A landscape with many valleys, sampled at points; each row gives a point and its height.
From any point a ball rolls to the lowest of the 2 points nearest to it. It stops when none of these is lower. Distance is the straight distance between rows; heights are no part of it.
z_549 h=5.31: [150 145 151 134 128 102 106 155  76 163 108  90 111  95 120  90 183  91
 152 136 133 159 131 108 142 160 144 122 142 115 125 142 129]
z_279 h=3.21: [121 131 132  82 148 138 167 117 111 150  99 194 188  87 111  78 108  86
 142 140 105 120 139 137 165 153 129 132 143 108 131  94 110]
z_49 h=4.47: [ 57  61  94 156 159 113 118 169 167 149 148 126 175 175 187 146 122 128
 162  78  99 128 126  91 153 105 171  84 111 118  73 103 134]
z_196 h=1.06: [108 170 156 110 145 129 157 109 114 109 140 111 112 109 145 136 121 147
 145 116  66 100 170 111 137 119 102  90 124 119 167 161 130]
z_297 h=4.11: [ 72 118 133 108 187 111 148  81 130 165 124 133 133 161 167 101 140 166
 129 127 104  87 174  62 169 146 138 106 158 115 105 135 123]
z_251 h=4.93: [138 127 105 117  91 156 124 147 139 111 100 206 175 121  84 100  79 111
 158 116 116 104 109 172 123 147 123 118  93 118 116  65 138]
z_911 h=0.51: [124 158 162 106 119 129 149 109  72 112 120 139  97  91 139 147 128 151
 107 127 113 105 155 138 124 125 102 130 136 126 154 147 129]
z_447 h=5.53: [154  97 113 125 145 156 116 118 103 146 125 155 111 148 140 167 163 131
  81 158 196 138  89 105 109 131 153 191 149 133  75 122  94]
z_856 h=6.02: [101 130 112 150 125 108 114 133 166  92 138 100  91 183 141 151 125 187
 164 163 149  76 118  95  92 116 116 106 111 121  98 107 171]
z_691 h=4.76: [144 141 115 129  81 143 115 151 138  95 108 175 146 122  86 110  94 109
 150 110 123 122 113 174 109 134 126 117  84 123 136  79 144]
z_649 h=3.58: [101 132 122 107 161 125 133  78 142 139 105 157 136 168 139 113 122 174
 105 151 141  77 146  88 130 161 136 138 164 128  94 120 122]
z_365 h=3.85: [171 139 158  99 142 134 152 141  72 138 101 175 150  53  87  80 137  77
 134 140 123 137 124 144 142 157 120 129 132 114 132  88 116]
z_940 h=6.33: [125  95 108 171  88 107 106 186  94 129 123 103 102 158 127 134 156 125
 196 154 160 139  92 120  94 123 150 120 108 111  60  80 164]
z_434 h=7.74: [ 95 113 149  91 127 128 163 129  28 146  91 179 113 105 151 131 147 147
 149 131 108  88 146 106 128 147 132 122 138 109  85  73 114]
z_421 h=4.06: [104  92 112 126 147 155 129 116 170 123 142 146 128 182 167 206 112 165
  94 140 155  95 113 101 120  92 140 151 136 149 103 133 117]
z_805 h=2.77: [132 162 131 118 144 129 130  83 146 151 133 139 146 119 124  98 123 104
  86 126 134 151 138 127 153 134 118 169 160 141 164 167 110]
z_635 h=4.54: [ 68  72 110 143 130 106 121 186 129 156 127 115 161 159 180 124 130 108
 191  89  91 134 126 105 158 125 178  78 110 106  73  95 133]
z_576 h=4.45: [ 71  73 118 130 146  99 122 162 129 164 108 134 166 162 172  98 139 115
 184 106  92 117 152  89 170 145 171  76 119  99  69 107 135]
z_167 h=7.79: [ 87 120 141  80 145 125 163 121  64 148  89 178 131 112 151 107 140 144
 168 128  90  83 161 103 153 154 134  98 132 104  95  84 122]
z_460 h=1.68: [146 152 129 136 111 142 111 128 174  89 155  99 118 111 109 129 107 129
 116  92  86 116 145 143 118 105 102  93  90 141 204 156 135]
z_412 h=7.47: [125 134 134 125 166 138 124  88 155 134 136 109 104 151 163 170 144 173
  68 146 166 112 130  95 113 122 127 171 167 159 130 169 107]
z_578 h=0.90: [129 132 153 120 121 135 142 121  57 123 113 136  96 108 141 165 140 145
 104 126 135 125 138 142 112 123 122 152 144 136 128 136 120]
z_444 h=1.07: [136 122 122 102 155 143 155 102 184 152 128 159 189  99  81  68 102  73
 119 124  99 144 144 137 168 133 127 140 129 127 177 120 110]
z_438 h=4.09: [133 104 128 136  83 143 148 166  64 102 121 156 137  93 133 194 103 123
 128  90 133 162 104 213 103  86 119 143 104 151 141 119 123]
z_670 h=2.53: [138 148 144 155 130 121 119 133  97 108 169  65  86 103 159 191 144 152
 100 110 130 146 115 125  95  94 113 129 122 146 149 169 135]
z_9 h=6.11: [102 120 116 145 106  88 112 141 156 115 116  99 102 191 132 113 128 182
 186 167 138  76 133  96 106 147 128  89 117 105  69 104 174]
z_952 h=6.75: [160 148 130 148 102 108  80 145 124 120 121  90 107 130 108  91 155 119
 136 138 144 148 105 129 118 159 130 120 113 125 120 133 152]
z_753 h=2.87: [127 112 137 105 109 145 152 110 105 110 118 193 123 135 115 185  92 171
  74 137 159  92 129 192 114 127  91 154 166 135 111 132 116]
z_928 h=3.54: [130 125 153 120 138 137 172 101  65 132 153 109 109  80 157 193 143 141
  87 104 119 159 141 163 138  89  97 156 160 146 171 212  97]
z_520 h=3.83: [112  87 132 130 131 158 167 135 116 101 155 133  98 150 165 252 112 184
  97 112 127  98 128 147 109  70 113 133 136 145 128 159 113]
z_980 h=2.86: [153 146 135 137  70 134 117 139 125  59 121 144  84 106  84 116 105 146
 153 128 108  90 120 156  92 116  85  81  63 120 158  88 181]
z_448 h=6.59: [117 110 108 177  78 104  92 206 133 131 137  76 140 141 129 132 137  90
 190 101 127 162  81 147 119 116 160 104  98 123  98 107 152]
z_836 h=2.66: [ 64  99  97 122 160 148 172 102 160 157 164 145 186 140 182 153  89 122
 109  92  94 166 148 138 164  84 142 147 150 139 157 168  97]
z_311 h=7.70: [102 108 142 103 139 125 156 132  52 151 107 159  90 127 150 147 163 163
 140 136 126  85 142  86 112 147 142 126 135 113  81  87 122]
z_630 h=6.46: [101 108 102 164 105 126 117 171 117 123 126 125 131 152 137 158 123 129
 165 118 143 140  89 133 101 113 157 133 107 129  96  81 138]
z_462 h=4.68: [160 119 145  98 141 154 173  90 151 136 151 151 162  69  85 121 102  68
  72 109 119 166 153 176 151  97  94 157 131 138 216 169 105]
z_620 h=3.24: [158 147 128 146  71 125 111 153 124  81 112 139  91 117  74 100 125 137
 174 135 116 110 114 147  97 137 105  80  78 110 131  91 175]
z_75 h=7.57: [103 104 135 111 178 131 156  99 112 163 133 140 107 151 178 161 156 172
  84 137 131  88 155  58 129 123 143 147 162 125 100 131 102]
z_854 h=5.15: [103 110 145 139 124  93 114 178  95 173 115  80 136 133 161 105 168  91
 195 120 104 138 147  95 153 141 161  81 128 107  89 123 129]
z_443 h=2.03: [160 155 139 147  96 127  99 136 156  69 143  86  82 107 105 128 117 146
 129 105  97 113 127 134 103 110  86  81  74 139 189 141 158]
z_512 h=4.60: [139 107 141  91 144 162 189 116 142 134 156 164 177  71 109 134  86  66
 106 106  99 172 148 186 151  92 102 155 124 139 201 155  99]
z_912 h=3.37: [145 146 153 122 144 135 164  96 103 108 169 103 116  86 141 186 122 141
  75  98 109 156 153 181 130  82  87 137 143 145 204 225 109]
z_711 h=3.90: [128 133 138 144  98 136 138 157  81  91 133 129 114 103 139 183 110 133
 121  99 123 143 121 174  99  96 116 130 105 143 156 126 135]
z_73 h=3.08: [107 161 129 129 159 145 151  98 165 133 192  76 145 109 159 155 110 122
 113  91  74 166 156 128 140  83 114 120 143 134 190 209 111]
z_392 h=6.50: [141  96 113 148 124 112 107 162 100 151 129 102  77 157 140 157 186 142
 161 166 174 113  94  66  88 122 145 137 117 106  63  88 143]
z_956 h=3.56: [131  96 138 116 132 150 164 116 118 106 137 153  92 144 134 247 125 181
  75 125 161 101 116 174 116  96 105 155 160 153 138 164 103]
z_886 h=4.53: [148 131 103 140  89 148 115 131 134 104 124 174 163 125 101 129  93 115
 101 106 166 165 102 195 110 130 128 166 111 141 127 106 120]
z_821 h=6.92: [143 137 135 129 140 130 147 147 128 142 143 112 158  87 128 113 131  70
 144 105  94 169 130 137 154 114 133 125 118 128 176 138 111]
z_43 h=1.72: [137 126 100 177 101 104  84 161 141 115 149  68 105 151 131 142 150 132
 151 140 171 151  77 125  96 122 141 140 110 135  96 113 158]
z_633 h=4.24: [117 148 144 115 169 131 158  85 135 172 165  98 147  96 141 114 139  85
 114 126 104 178 142 100 170 124 133 151 163 131 179 185 105]
z_515 h=5.03: [113 106 141 137 129  89 107 166  77 164 132  56  77 138 157 142 195 139
 173 121 122 109 140  68 113 137 141  96 128 103  68 121 142]
z_288 h=2.95: [101  97 113 117 119 149 172 137 146  94 140 176 145 151 143 221  67 171
 100  95 124 108 141 207 126  77 110 136 139 148 147 146 115]
z_842 h=7.01: [128 123 114 120 142 131 136 144 197 133 118 141 183 125 102  81  99  84
 155 111  76 121 148 137 164 126 140  96 110 118 161 116 120]
z_48 h=3.98: [ 89 142 144  98 177 119 165  71  95 158 131 130 116 125 161 121 147 154
 125 131 101  97 169  79 156 139 123 122 162 120 131 153 110]
z_371 h=4.80: [144 152  90 147  98 143  99 111 179  78 132 155 139 165  99 124  85 155
 112 138 168 129 105 162  94 138 114 159 105 137 117 109 139]
z_689 h=2.56: [ 85 113 106 127 126 152 152 130 152 105 133 159 152 158 157 196  78 168
 103 107 117 110 136 161 121  92 129 138 137 141 133 130 123]
z_910 h=0.81: [131 169 162 102 141 124 148 103  97 123 122 127 107  93 132 120 135 132
 130 132  98 104 159 116 143 133 105 107 133 122 168 150 129]
z_583 h=4.26: [141 110 124 149  84 144 127 167  60 119 113 158 146  96 129 167 116 105
 122  98 161 184  85 195 104 106 145 171 109 153 125 102 118]
z_971 h=3.72: [109 120 155 109 163 143 183  93  73 153 157 117 105  92 177 174 149 142
  93 114 107 141 156 119 141  96 110 156 170 129 147 202  86]
z_957 h=1.96: [130 131 116 166 124  98  78 150 147 134 151  50 113 149 142 135 157 126
 130 128 162 153  93 114 112 134 140 140 133 142 103 145 139]
z_852 h=2.78: [147 147 142 141 113 129 124 123 104 102 148  99 104 110 140 177 123 149
  77 108 147 154 124 164 105 101 112 152 126 153 166 173 129]
z_335 h=5.65: [113 116 112 151 143 136 118 132 128 155 132 123 147 147 152 147 138 124
 111 117 156 150 107 118 132 122 165 165 146 144 115 119 106]
z_307 h=2.44: [169 140 144 141  83 138 107 150 135  65 135 110  87  93  76 117 113 132
 148 112 100 113 118 156  97 105  92  72  55 126 184 106 167]
z_991 h=3.65: [100 119 146  98 160 101 149 130 120 178 100 147 159 128 132  70 141  93
 175 146  94 119 163  88 182 158 154  94 147 101 114 125 121]
z_233 h=3.89: [189 158 149 125  86 118 110 109  82  72 127 117  57 100 100 126 125 178
  97 150 166 139 102 161  84 125  78 121  89 116 147 122 169]
z_475 h=3.59: [114 102 135 140 110 147 171 142 117  80 157 134  93 143 153 252  96 188
 110 114 122 107 126 180 104  69  97 115 122 148 150 159 132]
z_163 h=7.13: [114 142 126 112 127 110 119 127 144 138 100 138 145 155 122  83 126 132
 159 143 108 100 145 112 144 166 133 100 134 112 107 123 145]
z_907 h=3.86: [103 119 130 129 145 103 126 133 138 194 117 105 163 134 142  75 157  74
 155 134 115 161 144  92 187 143 166 122 160 113 111 152 111]
z_849 h=5.48: [145 113 128 126 152 141 114 110  87 162 119 132 102 135 146 142 176 140
  87 149 183 129 111  89 114 146 145 187 161 132  90 123 103]
z_272 h=4.52: [135 120 142  93 158 145 193 126 109 152 147 144 173  63 122 128 108  58
 132 117  94 189 132 156 159 102 122 155 121 137 183 139  97]
z_743 h=6.85: [165 158 146 128 116 138 105 117 126 114 125 137 125  96 102 103 130 107
 101 119 136 147 128 148 129 129 115 132 119 133 171 141 130]
z_945 h=4.25: [ 67  94 126 118 176 105 150 118 129 183 125 132 150 150 178 103 153 129
 147 109  93 116 163  66 183 143 155  95 146 105  95 131 116]
z_145 h=3.35: [ 95 108 120  81 148 136 167 109 107 174  99 201 201 103 129  84 117  77
 142 132 114 146 128 127 180 145 150 146 150 118 114  94  98]
z_920 h=5.28: [129 104  99 170  99 145 127 158 119  96 143 137 109 153 141 196 128 146
 148 155 178 124  68 129  86  75 132 148  96 129  97  85 139]
z_186 h=2.89: [ 82 131 113 133 160 148 155 107 157 149 174 102 170 120 173 157 103 124
 116  90  86 167 143 124 150  76 126 130 145 140 170 182 106]
z_502 h=3.93: [125 129 118 126 144 115 128 118 158 181 117 119 169 130 115  69 146  66
 142 134 124 162 129 114 178 148 156 142 152 122 132 144 113]
z_826 h=3.04: [122 143 133  95 128 134 142 121 100 142  88 185 161 109 115  93 121 106
 141 129 120 113 134 139 143 158 133 128 138 111 117  94 122]
z_643 h=1.77: [115 135  98 127 118 152 132 113 181 123 130 157 187 144 131 130  77 117
  94  98 126 141 132 173 138 109 128 154 130 143 153 140 113]
z_898 h=3.73: [137 150 139 129 107 122 131 147  91 103 123 120 107 100 126 141 126 127
 149 111 109 127 125 143 115 123 116 110 101 130 152 117 145]
z_581 h=5.42: [136 127 132 137 146 118 111 130  65 163 117 105  99 122 144 123 183 130
 120 140 159 145 114  92 117 155 148 159 152 128  98 119 114]
z_756 h=4.03: [182 156 157 111  89 125 121  95  93  72 127 142  68 102 101 136 112 187
  61 147 172 127 120 179  92 132  67 131 109 125 148 139 153]
z_876 h=5.13: [132 127 117  97 108 149 137 146 157  99  95 193 172 108  80  83  85 112
 164 122  86  83 135 157 132 151 120  86  92 108 130  60 136]
z_946 h=4.02: [131 141 104 144 134 114 103 119 144 174 121 112 157 146 125  76 155  88
 124 137 152 168 117 120 153 157 157 161 162 133 111 144 107]
z_819 h=7.52: [106 116 138 108 163 145 153  87 131 139 130 143 110 153 160 177 133 176
  73 139 143  95 150 102 130 120 128 161 171 145 122 154  99]
z_981 h=2.14: [199 113 155 151 137 125  86 143 167 102 124  71 103  85  52  59 144  88
 123 129 119 147 136 128 135 129 117  79 106 150 180 136 128]
z_541 h=2.41: [ 65 113  86 122 152 142 147 115 175 138 141 163 191 159 169 139  78 129
 112  94  99 135 140 139 155 100 146 131 143 141 142 137 117]
z_218 h=5.10: [101 101 146 134 142  95 118 166  74 185 130  72 102 125 175 120 193 114
 182 117 100 125 157  73 151 137 155  83 135  99  77 123 125]
z_534 h=5.77: [164 128 139 126 103 119  87 145 180 122  99 114 126 149  73  35 137 101
 149 166 109 104 159 110 134 177 129  82 120 113 109 138 140]
z_47 h=5.59: [136  99 103 142 146 149 114 124 123 164 123 151 151 155 141 145 146 118
  99 128 174 153  97 113 129 137 169 192 158 137  83 111  86]
z_426 h=3.22: [169 102 140 132 122 128 120 177 169 114 102 118 144  99  51  58 128  72
 169 129  93 124 145 145 136 142 139  76  96 126 137  95 121]
z_158 h=5.17: [141 128 105 171  93 126 117 147 113  74 141 125  93 146 123 165 127 164
 150 165 187 122  80 142  75  85 108 138  99 127 104  95 171]
z_669 h=3.55: [149 156 142 124  91 125 115 141  94  98 111 138  98 106 101 116 127 137
 146 138 124 117 118 146 105 146 108 112 100 119 134 101 163]
z_436 h=5.27: [143 146 158 112 142 103 130 144  82 160 101 118 126  92 117  92 168  90
 163 140 105 137 147 112 158 154 146 113 139 115 132 130 125]
z_913 h=3.87: [ 89 125 146 109 170 141 180  84  86 156 139 136 116 117 173 148 146 151
 104 121 105 114 167  95 147 111 120 145 168 129 134 166  97]
z_677 h=2.17: [105 113 105 147 107 155 137 150 154 100 142 144 156 158 139 197  76 151
 115 103 131 137 116 178 107  87 137 147 120 153 133 121 130]
z_329 h=4.17: [126 157 146 126 163 114 136  83 120 186 145  95 129 101 136 101 164  93
 107 138 133 174 129  93 170 140 133 167 168 139 160 181 107]
z_553 h=3.71: [106 112 100 109 155 134 117  84 160 131 111 177 154 188 131 123 108 170
 110 159 159  78 125  89 129 163 148 148 154 129  73 105 114]
z_772 h=7.31: [130 181 137 110 140 120 118  73 174  99 135 116  94 149 134 119 113 194
  91 143 118  76 161 115 109 151  91 125 149 142 155 163 146]
z_487 h=4.66: [140 134 102 139 109 148 111 112 151 105 130 163 150 149 113 142  92 137
  89 127 174 141 111 173 106 124 127 176 137 143 118 120 117]
z_807 h=5.68: [172 141 153 123 103 109  94 151 141 121 102 109 109 127  80  62 152 102
 151 156 112 109 141 115 135 171 126  84 116 109 124 128 148]
z_853 h=3.70: [188 143 146 127 134 132 119 142 111 131 100 145 137  76  75  65 147  80
 137 136 123 140 124 139 138 154 127 112 122 118 142 107 123]
z_798 h=6.80: [179 157 131 144 101 116  83 137 130 112 132 100 111 110 103 102 144 118
 111 118 154 173  99 150 114 139 120 135 107 129 152 133 136]
z_790 h=4.35: [ 66  84 128 136 153  93 115 141 152 180 129 106 167 166 175  91 139 107
 162 114  95 128 165  78 183 135 167  83 145 107  83 136 132]
z_490 h=7.23: [142 173 160  86 121 127 136 101 127  94 107 152  91 110  92  97 121 154
 126 144  96  64 166 122 124 156  91  84 126 117 148 122 143]
z_693 h=4.46: [122 111 150  70 179 138 214 121  90 159 147 147 158  65 139 123 111  64
 151 136  78 172 155 125 172 122 119 144 138 128 161 127  99]
z_697 h=7.35: [142 162 123 118 133 124 112  84 197  78 134 114  92 175 128 128 100 200
  94 167 156  81 131 120  93 155  92 140 128 141 134 147 152]
z_690 h=3.74: [171 160 150 119  88 123 117 124  54  85 114 134  67  90 100 117 133 167
 119 160 155 127 104 153  95 145  94 120 101 116 121 102 173]
z_183 h=6.60: [148 120 119 157 126 130  99 130 127 105 142  97  84 152 140 165 150 157
 125 173 199 128  76 105  87 126 128 158 123 132 100 118 143]
z_189 h=6.53: [104 115  95 163  99 119 102 184 146 130 128 104 156 150 135 142 121 110
 174  96 125 153  93 145 120 122 163 113 102 134 109  99 142]
z_651 h=5.56: [161 139 154 120 111 122 111 143 144 101 100 131 101 108  69  78 136 117
 158 141  90  85 149 121 124 150 114  70 102 117 145 111 152]
z_69 h=4.31: [105 140 146 103 180 130 186 101 114 173 162 101 144  87 149 125 129  88
 147 122  75 169 155  92 175 120 127 126 145 117 167 169 105]
z_351 h=2.28: [133 145 136 170 114 109 106 150 108  98 163  51  80 121 152 185 144 156
 135 128 144 131  94 120  87  99 115 124 109 141 130 137 158]
z_794 h=6.54: [148 102 113 165 122 122  95 161  97 134 140  90  80 144 141 175 178 134
 139 153 184 140  77  86  88 115 147 155 113 122  79 103 135]
z_745 h=5.36: [151 146 154 130 135 108 113 141  36 156 108  89  89  81 134 110 197 111
 133 138 144 157 113 100 131 155 143 137 146 120 126 133 133]
z_815 h=4.37: [186 161 126 110 117 138  91  94 102 130 118 160 138  91  91  71 142 117
  82 145 181 162 116 151 138 177 122 169 147 124 116 126 111]
z_931 h=7.43: [142 144 124 127 156 141 104  88 184 102 140 113 109 173 149 161 124 168
  79 168 184 112 109 113 100 139 117 172 143 152 117 157 125]
z_215 h=4.36: [ 67  70  89 155 157 135 119 153 180 143 153 135 180 183 180 166 108 138
 131  84 119 121 114  98 146  93 173 112 122 130  96 105 128]
z_720 h=2.73: [181 102 152 153 108 127  89 176 172  95 108  77 110 102  58  64 134  81
 160 132  96 131 137 138 122 129 123  61  89 136 155 121 137]
z_363 h=3.29: [111 107 134 123  99 142 169 148 112  84 141 153 121 125 138 220  75 164
 118  95 115 118 133 200 109  83  99 129 119 144 151 144 128]
z_840 h=0.71: [162 117 120 125 157 144 143 110 187 159 137 143 180  91  58  60 116  46
 112 125 114 167 132 140 165 134 134 148 130 138 181 132 106]
z_675 h=5.87: [107 149 105 141 149 113  97 110 230 106 140  89 127 196 141 131 105 175
 118 137 133  94 131 108 118 136 118 118 131 141 128 149 148]
z_155 h=4.29: [186 162 156  94 120 140 112  80  95 126 118 159 114  84  94  87 132 122
  60 140 163 152 131 159 133 152  92 151 144 130 146 149 110]
z_457 h=6.26: [102  98 119 165  88  95 102 195 127 138 125  79 119 166 145 131 148 125
 199 136 132 125 112 110 104 118 159  90 113 106  65  92 165]
z_46 h=6.69: [132 138 131 152  88  99  93 171 116 120 119  85 105 139 118 107 149 117
 175 140 127 135 111 125 112 148 131  96 106 113 105 118 166]
z_896 h=3.84: [105  87  98 121 149 150 129 111 151 134 112 182 151 188 137 156 106 160
 106 147 161  91 110  98 126 134 160 157 149 125  72  93 114]
z_609 h=7.07: [123 135 123 118 137 123 126 133 179 144  99 149 168 139  99  68 116  97
 160 131  92 112 148 122 162 152 139  97 127 109 134 120 127]
z_340 h=5.37: [157 130 141 108 102 146 116 143 148  84  97 167 125 106  60  82 103 117
 164 133  90  73 143 145 120 153 107  67  86 117 143  74 149]
z_270 h=6.39: [110  86  95 167 107 124 121 184 104 134 127 123 116 156 141 168 144 135
 172 134 158 121  85 107  94 105 157 130 102 115  66  62 142]
z_95 h=1.35: [121 161 136 121 129 137 141 124 148  98 144 117 128 117 137 144 107 141
 131 100  75 108 154 137 127 104 106  96 109 128 182 152 135]
z_938 h=5.73: [110 137 111 151 137 127 107 133 162 132 146  92 141 158 153 154 124 147
 112 110 134 137 114 115 120 119 145 138 139 148 124 134 124]
z_950 h=4.91: [148 139  79 163  93 126  92 128 180  81 133 127 126 167  96 109 101 148
 143 147 170 137  91 157  93 141 117 144  94 133 102 102 154]
z_680 h=6.64: [137 125 133 161  76  99  95 204 115 133 121  85 124 130 119 114 143  90
 195 125 120 156 104 136 116 129 146  93  98 110 104 106 157]
z_915 h=4.40: [134 126 109 155  93 147 112 153 107 113 123 149 151 126 118 150 102 112
 120 106 159 168  92 182 106 112 147 167 110 146 122 107 129]
z_941 h=1.62: [185 109 138 156 134 131  92 153 185 124 128  81 144  93  63  62 143  59
 132 115 119 163 130 137 143 124 128  96 106 137 179 140 116]
z_751 h=1.80: [114  89 114 149 107 150 145 157 116 109 132 149 135 143 153 205 103 141
 121 110 146 133 105 161 101  86 142 158 123 150 117 113 120]
z_992 h=3.44: [102 153 134  89 162 127 150  58 131 144 110 167 132 148 136 102 119 165
  87 155 130  77 160 107 144 162 111 144 174 127 114 145 119]
z_64 h=6.45: [125  82 106 156 116 119 126 162  99 140 124 136  88 163 141 157 167 152
 178 156 159  96  97  73  98 114 150 122 104  96  54  67 149]
z_383 h=6.20: [ 90 100 124 151  90  88 106 179 139 128 114  92 116 178 137 112 130 146
 201 151 118  94 144 101 113 131 145  71 106  99  60 100 174]
z_376 h=4.22: [ 86  86 101 143 151 144 129 139 170 136 143 133 143 182 169 181 112 161
 122 114 133 112 113  92 124  99 160 128 126 138 101 108 124]
z_808 h=5.05: [149 137  90 180  91 124  99 145 162  71 140 111 114 164 116 147 107 151
 148 155 182 138  76 157  78  98 114 137  89 131 107 100 168]
z_647 h=2.31: [146 140 106 160 145 119  84 121 140 156 143  78 141 135 141 117 160 109
  95 124 181 188  96 124 133 135 158 184 158 149 123 157 104]
z_3 h=5.21: [126 127 157 118 127 101 129 175  86 158  99 101 124 117 137  93 164  93
 190 142  94 124 156  98 150 152 153  82 124 106 105 120 131]
z_166 h=6.89: [144 154 145 117 137 134 142 128 104 130 121 136 142  76 125 117 131  90
 128 117 110 157 128 144 139 123 126 133 123 130 165 134 116]
z_384 h=7.66: [110  95 147 113 151 124 165 139  62 157 130 152  79 131 172 182 170 171
 123 123 116  85 150  69 109 127 147 132 122 106  82  94 118]
z_51 h=6.71: [164 161 122 125 115 124  96  98 139  86 134 127  92 133 108 115 125 172
  87 156 176 132 109 151  91 160 100 154 124 132 120 130 154]
z_290 h=2.64: [139 148 112 131 138 138 119  88 130 155 128 146 166 121 125 106 132  99
  83 124 161 175 119 144 146 136 134 192 166 143 138 152  95]
z_724 h=4.58: [141 140 111 144  94 133 108 163 114 123 106 151 150 116 102 108 122  90
 155 114 135 157 106 155 122 144 147 128 100 128 116  96 135]
z_575 h=3.01: [134 161 138 104 158 121 139  77 198 148 131 127 137 130  98  63 126 105
 113 143  97 102 168  98 166 156 108 113 151 124 180 166 126]
z_574 h=4.39: [100 113 140  76 193 143 210 108  96 168 173 126 158  88 161 132 113  78
 163 120  71 183 155  98 178 118 127 116 131 124 154 154 100]
z_935 h=3.53: [174 120 144 122 137 137 134 159 138 126 108 148 151  75  67  70 125  70
 150 118 107 136 130 151 143 138 132 109 105 130 157  89 115]
z_356 h=4.73: [135 130 120 140  86 117 116 179  75 126 100 144 120 120 110 115 136 113
 190 132 127 138 106 141 110 151 150 114 100 116  99  81 157]
z_978 h=7.62: [109  90 140 109 161 142 175 127  88 153 144 158  84 152 188 205 157 173
  88 124 114  83 155  61 121 106 137 133 132 107  89 124 108]
z_116 h=3.23: [137 156 144 135 143 141 144  98 130 117 183  87 127  91 153 163 124 122
  85  98  98 168 149 144 128  78 101 131 139 138 204 221 108]
z_68 h=1.11: [166 123 121 142 142 132 121 136 198 146 131 116 166 105  71  60 125  55
 133 113 112 167 134 134 160 125 132 127 120 137 182 136 109]
z_154 h=3.94: [118  98 104 124 144 160 123 105 158 134 123 163 135 183 153 175 119 147
  90 150 176 110 105 107 118 114 160 171 146 138  91 122 105]
z_509 h=4.78: [127 139 135 107 140 148 171  80 144 155 156 138 164  97 118 131 107  87
  81 116 122 177 146 160 159 100 116 174 151 146 200 186 103]
z_52 h=1.33: [111 102 128 131 122 147 151 136  71 131 122 148 121 118 152 186 130 145
 110 111 138 129 120 151 112 108 135 153 143 138 117 122 103]
z_207 h=2.15: [149 149 113 157 127 107  71 138 168 146 147  56 134 139 133 105 157 109
 111 123 153 175  99 127 124 143 138 146 141 148 132 168 121]
z_508 h=4.19: [189 157 166  95 101 139 117  83  86  98 120 158  97  84  89 120 120 154
  50 135 174 136 132 175 118 149  73 134 133 128 152 144 125]
z_238 h=4.10: [141 149 136 145 146 107 105 114 120 182 128  84 136 112 134  88 176  86
 118 133 142 176 118 103 155 158 147 156 166 134 132 162 112]
z_401 h=3.31: [114 172 150  86 155 123 151  53 145 130 121 147 125 130 127  99 122 157
  95 143 101  82 175 108 152 153 100 125 167 124 156 161 123]
z_87 h=7.39: [148 139 113 126 132 139 111  84 195  73 139 144 107 172 127 153  92 187
  90 172 193 108 118 148  96 143 104 169 128 144 112 136 136]
z_613 h=3.18: [129 167 148  86 161 132 156  67 181 127 126 150 132 123 102  83 108 142
 115 142  76  70 181 105 162 148  91 102 149 121 183 151 127]
z_825 h=2.12: [ 87 132  91 132 126 153 134 136 192 115 146 142 183 158 155 155  67 135
 123  83  95 131 137 163 133  89 144 127 122 150 160 131 127]
z_644 h=1.44: [133 140 120 111 132 156 143 105 169 143 132 175 187 108 102 101  93  81
  98 100 120 156 139 169 147 113 118 158 133 137 178 139 106]
z_99 h=7.28: [136 175 147 107 117 127 126  91 150  88 128 131  87 134 116 121 113 175
 105 133 107  80 154 131 110 144  85 107 126 133 157 141 152]
z_663 h=6.66: [155 147 118 139 130 121  98 106 147  90 140 101  79 151 129 128 137 178
 116 176 192 124  96 119  94 154 110 149 129 135 108 135 153]
z_81 h=5.94: [109 140 100 151 127 112 106 123 219  89 142  92 117 202 140 146 101 181
 142 163 156  89 108 108  95 126 118 123 116 139 111 120 165]
z_624 h=1.98: [137 124 120 182 106 101  87 165 124 105 159  43  82 136 142 173 158 131
 148 141 173 151  67 122  84  96 127 136 105 131 110 118 166]
z_671 h=2.88: [139 166 128 112 149 117 124  74 166 155 126 135 142 128 113  73 133 115
 100 136 123 126 149 115 163 159 120 138 159 131 162 163 119]
z_454 h=7.18: [127 166 146 108 120 108 119 123 126 120 107 130 101 132 117 100 133 151
 149 141 100  82 156 102 123 166 113  89 125 118 132 129 150]
z_721 h=3.20: [139 114 136 113 116 139 149 112 113 106 130 171 118 129 113 201 102 166
  61 118 168 117 127 208 116 106  87 159 162 154 140 156 111]
z_947 h=3.50: [ 81 105 125  90 161 124 164 107 102 173  98 179 172 120 151  88 135 106
 153 129 105 118 145 103 183 151 152 126 153 108 104 109 110]
z_386 h=2.48: [111 118 129 104 117 150 153 107  90 123 109 199 140 133 128 153  98 155
  98 139 140  93 133 163 119 141 122 156 155 127  93 104 110]
z_169 h=5.84: [140 124 134 130  89 107  85 145 191 124 101  96 138 178 101  45 124 110
 164 156 108 110 152 109 129 168 139  84 115 102  88 137 150]
z_877 h=6.96: [119 137 121 120 134 138 143 141 165 138 132 140 175 109 123 106 109  82
 147 101  87 153 133 145 155 115 135 120 110 128 169 121 114]
z_310 h=2.82: [117 142 123 106 116 134 135 114 114 123 103 178 145 130 114 116 102 144
 126 136 125  95 137 142 125 152 121 127 135 121 113  97 134]
z_955 h=5.80: [107 157 116 148 134 117 102 127 199 120 162  71 128 163 150 141 117 162
 125 111 118 118 130 108 123 116 130 121 130 143 142 158 133]
z_173 h=4.85: [123 131 139 130 108 107 123 164  53 133 102 118  93 109 127 126 164 126
 177 132 115 119 130 114 119 148 136 103 111 118 108  96 148]
z_450 h=4.95: [111 108 135 145 120 104 125 167  50 153 121 107  77 124 150 145 180 138
 179 122 125 108 129  83 107 141 152 109 118 109  84  91 140]
z_882 h=3.76: [104 109 136 115 142  95 120 122 130 195  99 122 159 156 137  56 156 100
 157 152 119 128 161  83 175 166 159 112 154 104  85 140 122]
z_604 h=2.47: [163 147 101 146 126 134  79 108 128 138 125 123 143 125 110  93 143 104
  90 127 188 184 101 142 130 156 143 185 149 144 123 140 106]

For each start below, name the point where the ball stops.
z_950 | z_911
z_508 | z_911
z_383 | z_724
z_462 | z_386
z_898 | z_911
z_297 | z_840
z_436 | z_724
z_553 | z_43
z_475 | z_911
z_946 | z_386

Write out the way that a ball takes from each point below.
z_920 | z_158, z_808, z_950, z_371, z_487, z_886, z_915, z_583, z_438, z_711, z_898, z_669, z_620, z_980, z_307, z_443, z_460, z_95, z_196, z_910, z_911
z_534 | z_807, z_651, z_340, z_876, z_251, z_691, z_724
z_940 | z_457, z_383, z_9, z_856, z_81, z_675, z_955, z_938, z_335, z_47, z_447, z_849, z_581, z_745, z_549, z_436, z_3, z_854, z_218, z_515, z_450, z_173, z_356, z_724
